The views of a scene show one set of named points, each view turned or mirrored, shifted and resized as a whole, with a little noise and some points left out.
In the rows, 128 means zero.

Scene 1
View 1
J536: [135 140 141 132 136 131 109 104  96 125 107 155 152 161 118 103 154 124
 140 122 154 171 139 122 125  95 118 110 172 149 129 131 104 115 124 150
 115 129 139 131 113 124 164 136 124  87 126 128 124 101 135 127]
J682: [153 164 130 137 104 148 107 105  85 108 138 175 133 155 135 118 119 123
 135 132 129 176 136 130 100 113 114  91 154 138 133 160 137 134 123 135
  98 147 133 117 162 137 162 105 119 130 127 149  99 126 137 120]
J60: [152 167 144 145 112 141 117 105  95 119 141 160 125 134 119  93 153 126
 155  98 124 140 134 130  98 110 118 105 156 136 141 153 140 116 134 145
 104 142 130 119 151 117 150 114 117 125 129 119 104 127 122 118]
J651: [142 164 164 147 147 131 117  94 109 116 101 142 142 140 106  83 167 134
 134  95 129 151 129 133 135 112 118 117 157 135 137 141 109 118 122 150
 118 132 116 141 125 113 138 144 138 105 139  95 131 116 132 125]
J859: [150 141 128 140 111 130 107 100  90 119 154 146 141 148 124 104 120 110
 120 124 143 167 138 124 108 106 118 106 162 125 145 143 132 113 129 140
 100 130 131 112 144 125 173 113 130 110 131 124 116 127 148 102]
J492: [145 143 132 138  96 141 117 120  81 127 157 166 122 141 127  94 161 126
 177 102 142 134 142 129  80  96 123  97 162 150 137 140 151 100 149 154
 105 135 154 104 136 115 169 110  94 105 112 140  92 109 112 113]
J622: [141 165 151 144 141 132 107  92 104 111 108 151 146 149 115 102 142 130
 125 112 131 173 128 132 135 112 116 112 160 132 137 148 109 129 116 138
 110 137 119 139 139 125 146 133 141 117 139 115 128 122 140 125]
J663: [132 169 161 138 165 127 101  79 113 104  59 159 168 165 115 110 143 135
 105 132 131 200 124 133 165 114 114 115 164 141 128 150  73 146  96 135
 116 138 108 164 126 138 134 150 162 108 148 113 140 113 151 138]
J208: [144 157 157 149 142 125 111  95 106 121 120 132 141 136 107  86 159 125
 129  93 133 152 136 127 132 109 121 125 159 128 142 139 111 109 125 150
 118 128 120 131 125 107 148 140 144 103 141  92 131 121 140 113]
J575: [134 153 167 153 157 118 116  90 121 125 110 114 144 131  96  68 172 127
 125  81 136 144 130 127 146 105 123 138 163 125 145 127 100  95 128 157
 124 118 112 138 109  97 146 156 150  92 151  69 147 119 143 118]
J264: [138 134 138 140 133 123 108 101  99 125 130 134 152 150 113  96 141 114
 123 114 152 166 141 121 122  97 122 119 169 135 143 126 113 107 126 148
 111 124 129 125 116 118 170 134 135  91 134 110 129 112 145 107]
J789: [137 193 176 151 158 136 114  83 117 103  72 157 144 145 108  89 170 145
 133  96 116 164 117 141 153 121 110 119 154 136 132 159  94 136 108 141
 125 140 103 159 133 117 119 151 153 123 147  97 131 123 131 139]
J29: [152 143 125 138 109 134 109 105  89 120 151 155 137 150 127 107 127 114
 135 123 140 167 139 124 100 105 119 100 161 134 141 145 134 115 129 139
  98 135 138 113 143 124 170 108 123 112 127 134 110 122 141 108]
J951: [157 111  90 125  85 137 100 115  64 123 177 169 145 174 144 134  88  98
 124 162 169 197 151 113  80  94 125  80 171 142 137 136 146 119 132 131
  86 134 162  92 150 148 208  84 106  99 114 178  99 114 154  96]
J88: [149 154 137 140 132 131 104  91  97 108 112 155 155 161 124 113 120 122
 112 133 138 187 134 129 129 111 114 104 165 134 133 152 109 135 110 133
 105 137 122 138 142 135 157 124 142 115 137 127 125 122 151 122]
View 2
J60: [127 180 191 165  87 183 102 122 137 138 121 129 100 129 122 154 132 121
 125 168  89 128 128 154 151 114 111  96 145 123 132 153 175  69 206 164
 119 127 112 118 138 100 132 144 148 141 125 172 160 179 145 144]
J208: [126 186 213 149 132 157  96 106 152 157 121 128 127 130 135 101 132 126
 110 124 103 111 144 183 114 132  84  93 120 136 140 141 143  86 188 140
 145 147 134 110 141  79 127 102 143 133 116 176 144 131 133 136]
J682: [106 162 181 181  57 186  97 157 140 161 112 118  74 114 130 199 124 122
 125 168 100 136 155 155 140  86  96  95 157  86 125 163 174  63 184 148
 105 138  89 115 112 133  82 125 173 137 124 172 163 183 161 128]
J575: [129 193 228 134 170 144  94  84 155 156 128 128 148 142 137  67 134 132
 102 105 101 100 144 195 100 149  76  92 105 152 142 131 130  93 191 137
 161 154 156 103 155  59 145  91 136 127 112 176 135 112 121 143]
J859: [101 196 201 146  89 179 100 152 150 176  93 109  90 120 131 130 143 113
 128 154 102 128 166 183 116  85  73  86 146 103 142 156 148  73 195 146
 107 138  89 130 121 107  95 108 167 131 118 167 177 170 157 143]
J663: [112 131 213 176 125 119  73 119 167 173 146 137 123 125 148 173 116 154
  76  87 111 114 185 187  85 155  75 108 101  79 114 139 132  79 128 104
 159 176 146  86 107 111  67  76 166 126 117 203  96  87 137  92]
J29: [100 178 214 142  80 192 101 153 168 160  93 129  79 104 123 133 142 107
 123 159  91 129 159 178 121  67  80  93 144  97 135 156 166  67 201 147
 103 133  93 113 130 114  91 139 178 129 113 169 182 178 161 125]
J264: [110 191 229 129 128 168  99 129 171 169  99 123 103 110 129  92 147 115
 112 124 101 121 165 197 103  94  70  91 122 118 141 145 140  80 193 131
 128 148 117 113 138  94 103 117 164 125 114 174 163 140 151 132]
J492: [119 174 202 147  65 214 112 137 165 125 109 149  73 108 107 141 148 106
 137 192  68 130 114 155 156  65 119  96 155 111 129 155 195  50 231 175
  99 114  97 112 154 116 140 194 170 137 126 172 183 210 171 133]
J536: [107 155 230 132 117 165  93 125 188 152 110 150  89  97 130 113 145 123
  97 122  84 114 162 197 101  92  86 101 110  95 128 145 151  68 186 131
 130 149 128  96 139 105  97 144 180 125 113 183 156 134 163 104]
J951: [ 70 177 207 129  44 220 101 204 176 187  56 106  26  79 116 156 158  92
 137 179  96 147 191 191 114   5  64  95 166  58 139 178 168  51 196 137
  72 133  47 130 111 152  46 148 202 131 113 157 221 209 189 121]
J651: [138 177 203 168 122 159 100 103 145 143 135 136 131 139 137 131 122 134
 111 132  97 114 135 168 131 147  97  94 120 138 131 143 155  85 190 145
 149 143 134 107 141  82 138 108 139 135 119 185 125 132 131 138]
J789: [137 143 198 190 130 130  86  91 142 146 163 145 142 142 143 173 108 153
  92 110  99 110 137 160 125 178 103 103 110 119 117 137 148  83 160 132
 168 156 155  88 130  88 120  94 144 136 118 193  91 107 121 119]
View 3
J789: [105 170 157 127 127 172 147 113 112 137  91 164  92 105 127 140 124 109
  59 141 134 109  93  94 127 101 110  97 139 106 126  83 128 169 119 128
 122 169 148 195 154 157 138 126 106 119 107 141 154 127 105 179]
J663: [ 92 146 162 119 104 169 161  93 111  98  77 149 100 109 131 158 135 101
  90 165 128 126  95 100 132 103 114 103 154  98 145  66 133 190 117 119
 134 133 130 172 166 171 161 104 122 110 122 169 150 132 113 175]
J208: [103 146 144 131 128 151 150 127 131 125 109 138  96 118 129 113 153 108
  90 120 135 134 126 125 132  91 109 124 115 130 126 113 140 160 129 143
 130 152 166 194 126 153 120 128 131 113 110 135 146 115 103 154]
J264: [116 130 137 131 121 149 147 131 137  97 100 125 112 121 122 101 165 106
 107 127 122 156 150 146 126 104 104 140 117 148 133 132 140 148 130 146
 123 131 167 178 111 157 112 123 139 110 121 144 131 100 103 128]
J60: [153 160 136 148 135 163 127 131 144 123 101 142 107 118 120 101 152  98
  65 138 109 142 140 128 112 126 109 118 119 153 126 132 139 117 113 139
 102 159 173 203 121 154  98 132 125 123 122 131 131  94  87 137]
J651: [105 153 148 128 127 162 142 127 121 126  98 149  96 112 125 121 139 109
  78 125 134 124 119 113 129  98 106 117 121 121 121 109 136 158 128 140
 128 158 161 192 131 158 123 127 121 114 109 138 146 116 105 157]
J622: [121 146 148 135 124 160 148 110 128 111  92 141 103 115 124 128 150  97
  83 148 122 135 120 120 123 113 113 115 135 129 138  98 136 157 115 130
 122 148 151 186 140 160 131 119 125 116 124 148 138 113  98 154]
J575: [ 75 141 151 120 131 145 156 134 117 132 116 142  85 110 132 112 149 122
  95  91 155 126 123 121 143  69 110 132 107 118 120 113 140 177 147 147
 146 160 169 193 120 147 126 133 125 112  98 131 162 125 110 167]
J88: [133 139 147 137 117 153 153  99 136  96  84 130 113 120 125 130 163  85
  91 164 108 150 123 127 120 127 115 115 144 133 151  92 141 154 113 124
 120 129 143 176 141 162 134 112 138 111 135 158 131 114  92 147]
J682: [176 150 135 154 124 163 133 108 152  99  83 130 122 124 112 115 163  77
  72 176  87 157 139 132 102 148 114 113 141 151 152 114 139 116 100 131
  98 137 155 186 134 160 110 120 134 118 145 150 120  95  80 133]
J859: [147 133 133 144 124 139 147 114 149 100  99 119 116 125 122 103 183  83
 100 147 107 166 147 147 118 125 115 132 126 150 152 122 142 134 119 139
 121 132 162 182 119 151 112 123 149 114 140 141 126 103  84 137]
J536: [107 132 144 122 108 163 143 124 129  80  83 131 104 119 124 120 143 112
  95 142 115 146 144 129 126 106  91 128 131 136 122 121 136 154 123 139
 116 120 157 168 120 172 123 110 127 110 112 166 127 102 114 132]
J29: [155 135 132 147 125 152 141 118 151  94  96 122 119 127 118 106 172  88
  91 154 100 163 149 145 113 133 110 123 127 158 145 123 142 124 112 138
 110 132 166 181 120 155 108 123 142 116 138 147 121  97  84 130]
J492: [170 154 125 144 133 173 112 144 154 100  88 136 116 126 111  88 156 103
  61 143  93 154 170 140 100 144  84 126 115 169 112 161 140  94 111 151
  86 147 181 194 101 157  74 128 119 123 124 134 107  72  91 109]
J951: [179 107 123 153 107 141 142 105 166  47  75  95 140 143 110  97 196  72
 113 186  67 197 182 170 101 163 105 137 141 177 167 139 145 109 100 136
 102  88 159 156 114 169  99 109 162 109 166 167  95  78  78  95]
View 4
J536: [180  73 178 178  98 185 134 100 147 145 190 114 153 120 128  94  93 181
 172 136 132 120 155 116 150  91 121 116  83  79 148 105 103 121 140 115
 164  68 128 106 113  97 123 155 140 137 120 197 206 150 145 177]
J789: [170  79 169 163 139 197 111 102 143 103 169 167 120 123 167 116 139 146
  99  96  93 113 102 123 130  73 105 102 120  85 201 111 127 135 168 151
 198 142 132 154 173  78 111 149 133 120 151 179 186 147  89 183]
J682: [186 120 118 149 106 133 102 107 123 130 138 141 138  79 122 104 106 174
 150 162  84 190 135  80 170  57 126 109  84  98 177 117  86 112 147  94
 110  79 119  96 111 117 143 116 139 143  78 170 187 143 185 173]
J208: [167  70 170 165 107 172 137  96 157 121 157 148 139 149 145  99 133 168
 152 118 137 101 126 123 115 108 134 112 112  76 164  85  88 140 148 104
 153 131 142 115 143 117 148 146 134 141 138 175 177 148 113 161]
J88: [174  97 143 147 123 165 126  99 136 112 153 146 127  80 142 116 108 134
 153 133  83 158 139 101 146  77 110 124 100  91 170 124 126 104 158 122
 143  96 142 128 142  92 118 149 122 109 108 160 189 153 150 160]
J60: [182  97 136 158  98 142  98 107 135 124 136 153 145 134 134  96 125 195
 126 152 116 159 113  94 146  65 136  96 104  91 189  89  69 144 137  88
 128 116 111  96 111 129 160 108 152 168 108 183 184 140 144 183]
J29: [180 104 134 149  93 138 126 100 138 132 141 131 144 105 124 101 107 177
 171 159 113 166 149  94 151  84 138 115  89  85 159 101  78 123 137  85
 110  78 127  84 105 127 157 126 138 148  89 171 178 144 174 163]
J492: [200 112 133 163  72 131  82 114 129 149 157 135 164 138 116  79 107 242
 138 177 133 171 123  85 169  47 149  81  82  89 186  85  44 145 120  72
 119  76  90  65  73 139 169  98 172 199  93 207 198 133 178 207]
J951: [190 120 116 142  77 114 131  98 124 163 144  96 168  59  86  95  67 179
 230 206 111 203 194  71 180  86 141 128  49  96 120 117  77  90 120  61
  65   8 129  49  57 138 163 127 135 143  33 175 193 146 245 152]
J663: [168  74 183 162 138 210 139  97 149 113 183 139 125  85 158 119 108 112
 144 105  87 116 138 126 139  92  93 128 108  84 171 131 162 103 173 158
 194 101 151 157 169  57  83 182 111  83 135 166 195 157 114 168]
J264: [171  72 173 163  98 162 149  97 153 136 163 124 152 134 131  91 108 167
 188 140 146 108 156 115 126 114 138 122  96  72 136  93  85 123 139 100
 141  94 141  98 122 121 142 151 128 136 116 172 183 149 142 155]
J622: [172  88 155 159 116 169 128  99 144 119 160 147 131 111 146 107 120 154
 145 125 105 137 130 110 140  84 124 118 102  84 172 112 111 121 155 120
 153 110 132 123 143  99 124 148 128 125 118 169 186 149 130 165]
J651: [171  70 172 167 110 178 125 102 152 116 165 149 136 146 152 100 129 169
 136 113 127 109 116 120 124  94 126 109 117  79 179  93 100 142 150 121
 174 134 134 121 151 105 130 148 139 144 138 183 188 147 102 176]
J859: [175  99 137 146  95 135 139  96 138 127 135 130 144 112 119  97 111 167
 181 155 121 153 149  96 139  99 144 120  89  84 150  96  82 122 136  84
 101  89 138  93 113 133 163 129 133 140  86 162 178 144 166 146]
J575: [159  51 192 169 106 188 149  91 174 116 167 148 137 179 156  92 140 166
 155 102 157  71 122 139  95 127 136 117 125  68 159  75  88 149 144 110
 180 149 150 119 158 118 142 158 132 138 161 169 169 151  79 161]
View 5
J682: [156  70 126 153 122 167 148 185  94 116 164 193 143  98 135 155 129 216
 116 133 164 180 124 138 116 180 187  83  93  92 112 180 133  94 129 159
 166 176 149  93 141 123 124 151 100  94 180 136  94 170  80  41]
J88: [149  92  97 144 131 150 146 151 119 118 152 196 165 119 146 132 124 199
 133  99 147 156 112 128 121 150 151 109  95 124 120 164 125 132 143 172
 148 182 108  87 154 128 130 142 100  97 137 108 120 145 122  83]
J60: [169  77 120 118 134 169 152 164 111 131 170 133 149 122 125 133 115 190
 113 150 164 181 125 123  93 155 157  90 156  93 107 143 150  77 141 119
 159 151 162 109 140 165 115 153  99 108 185 146 119 161  83  20]
J536: [182  91  85 109 135 172 142 125 142 129 142 166 143 106 142 129 147 174
 161 127 152 137  61 122  95 154 122  97 128 132  99 109 149 108 181 156
 142 191  98  71 132 135 132 147 126 115 165 123 126 132 112  84]
J575: [161 119  79  82 153 155 142 104 168 144 152  90 168 164 135  98 102 138
 137 105 144 134 111 111  88  89  72 154 191 151 110 101 157 121 164 113
 109 141  97 112 152 193 131 131 107 123 132 123 175 116 146  84]
J208: [161 102  87 101 145 161 144 128 143 136 158 112 160 144 140 115 108 160
 129 117 148 147 115 115  97 115 109 133 162 131 111 122 154 116 157 123
 124 152 118 104 147 174 126 135 105 111 149 125 151 135 124  69]
J789: [135 103  85 141 158 118 198  89 140 119 186 128 227 130 124  84  80 169
 153 119 127 160 119 113  84 108 137 111 175 135 111 132 114 115 168 130
 131 149  88 124 179 167 126 186  83  85  96  99 132 162 171  51]
J951: [184  59 130 138  97 217  91 223  92 123 119 242  62  80 165 202 182 234
 112 123 182 156  95 147 140 219 182  88  27  94 116 183 158 107 128 200
 175 216 161  42 112  93 126 107 130 116 235 150  92 141  32  84]
J622: [150  98  91 131 141 149 161 133 129 125 161 162 177 125 137 120 112 177
 137 119 146 157 113 123 104 133 138 113 132 129 115 144 129 120 153 151
 141 168 106  98 159 151 134 152  99 103 135 110 126 146 131  69]
J663: [131 111  69 151 149 123 187 100 151 110 167 189 216 120 138  92 107 180
 173  94 125 142  91 118 106 118 131 116 113 150 120 144 100 149 168 179
 132 186  51  90 182 141 146 166  92  88  81  76 121 143 181 111]
J29: [167  79 117 126 121 187 124 181 107 128 142 171 116 113 139 154 138 204
 118 123 163 163 120 134 116 170 154 102 103 106 116 162 150 105 133 151
 157 174 152  85 133 144 128 129 112 108 191 140 121 147  76  60]
J859: [167  88 117 120 126 186 118 178 116 135 146 169 118 124 146 150 130 194
 110 114 161 156 126 136 118 159 140 121 103 111 121 160 153 116 131 148
 144 169 146  89 132 145 127 116 106 117 185 135 125 135  80  71]
J264: [171  98  88  97 135 180 126 140 145 137 139 152 129 129 147 141 134 169
 135 107 158 133  96 122 108 136 108 126 126 134 113 121 160 120 159 155
 129 173 117  81 134 152 132 119 119 127 168 132 142 128 108  89]
J492: [203  57 128 104 134 194 140 176  99 130 154 137 112  98 125 153 149 198
 114 184 177 176  98 128  84 194 175  65 143  76  85 120 176  46 162 113
 170 172 186  89 112 141 106 160 122 113 233 171 106 169  49   4]
View 6
J663: [ 92 117  76 129  97  79 147 133 122 164 169 181 175  73  69  58  77 124
  78 167 173 137 143 139 129 108 160 123 120 140 107 144  79 136 125  73
  99 189  72  93 185 138 134 168 109 157 138 110 126  67 127 150]
J29: [120 187 114 129 103 154 131 158  86  83 144 166 148 132 117  99 131 122
  88 145 177 123 132 103 150 113 127 177 136 118 195 124 139 159  83  65
 102  93  98 124 178 102 125  79 110 126 148 112 112 140 148 125]
J88: [114 155 108 126 108 128 145 152 101 117 155 174 163 107  98  77 104 118
  84 153 174 126 141 133 139 113 145 159 137 137 165 138 113 158 107  68
 106 145  85 113 183 115 137 115 102 144 146 110 123 105 141 135]
J682: [126 184 145 125 118 161 146 161  97  96 145 180 150 123  91 107 134 104
  91 153 167 130 127 104 139 116 138 160 130 126 195 153 125 184  83  62
  94 102  91 125 180  97 146  66 113 128 152 114 141 164 141 148]
J789: [ 93 132  61 132 108  73 146  98 125 166 176 169 164  54  72  81  94  93
  99 140 143 159 140 116 132 116 170  92  95 107  97 145 109 138  98  97
  99 129  92  86 178 126 134 154 124 110 131 123 136 100 108 160]
J622: [104 156  86 130 104 107 133 129 106 128 157 166 162  91  96  84 105 116
  88 143 165 138 140 113 138 111 151 133 120 114 145 132 112 148  96  80
 101 127  91 101 178 116 128 119 110 128 138 112 123 108 132 145]
J264: [105 168  71 133  89 123 122 132  86  95 151 154 156 118 133  86 105 144
  96 133 188 124 142 105 137 110 126 169 125 106 167 102 133 121  96  68
 113 114  95 107 179 127  97 121 107 123 142 111  98  91 147 106]
J651: [ 98 152  55 133  93  94 133 107 106 136 166 155 156  81 102  91 105 119
 102 134 158 149 145  97 136 111 153 124 106  94 125 120 122 122  96  92
 107  99 100  95 171 124 112 137 119 102 131 117 111 104 122 137]
J536: [ 88 166  83 137  85 118 136 142  98 108 163 164 155 133 112  84 100 158
  91 156 199 129 137  80 120 100 134 167 107 113 143 122 117 125  91  58
  83 119  85 102 183 130  92 130 117 127 150 107 105 111 153 112]
J951: [129 209 174 130 106 214 139 211  64  40 127 178 145 190 126  98 131 157
  77 165 221  93 129  95 144 108 102 231 161 146 252 130 139 181  86  24
  94 109  78 148 186  95 121  46  93 160 169 100 113 162 183 101]
J492: [112 219 129 134 103 164 137 140  84  76 150 161 131 147 107 127 147 124
 107 136 181 141 123  30 127 109 128 169  94  84 188 131 157 154  57  62
  73  25 100 118 187  98 111  62 140  86 159 112 119 203 147 127]
J575: [ 95 144  12 138  78  77 114  98 105 127 170 140 162  69 138  87  97 131
 108 109 150 153 153 109 146 114 141 128 106  81 121  82 140  94  97 103
 125 103 113  87 166 135  93 158 113  94 120 117  90  59 119 111]

Which points are out of place in each view (at most two, in the order of its rows)? Write - if all are in place.
view 1: J492
view 2: J29, J651
view 3: J264
view 4: J88
view 5: -
view 6: -
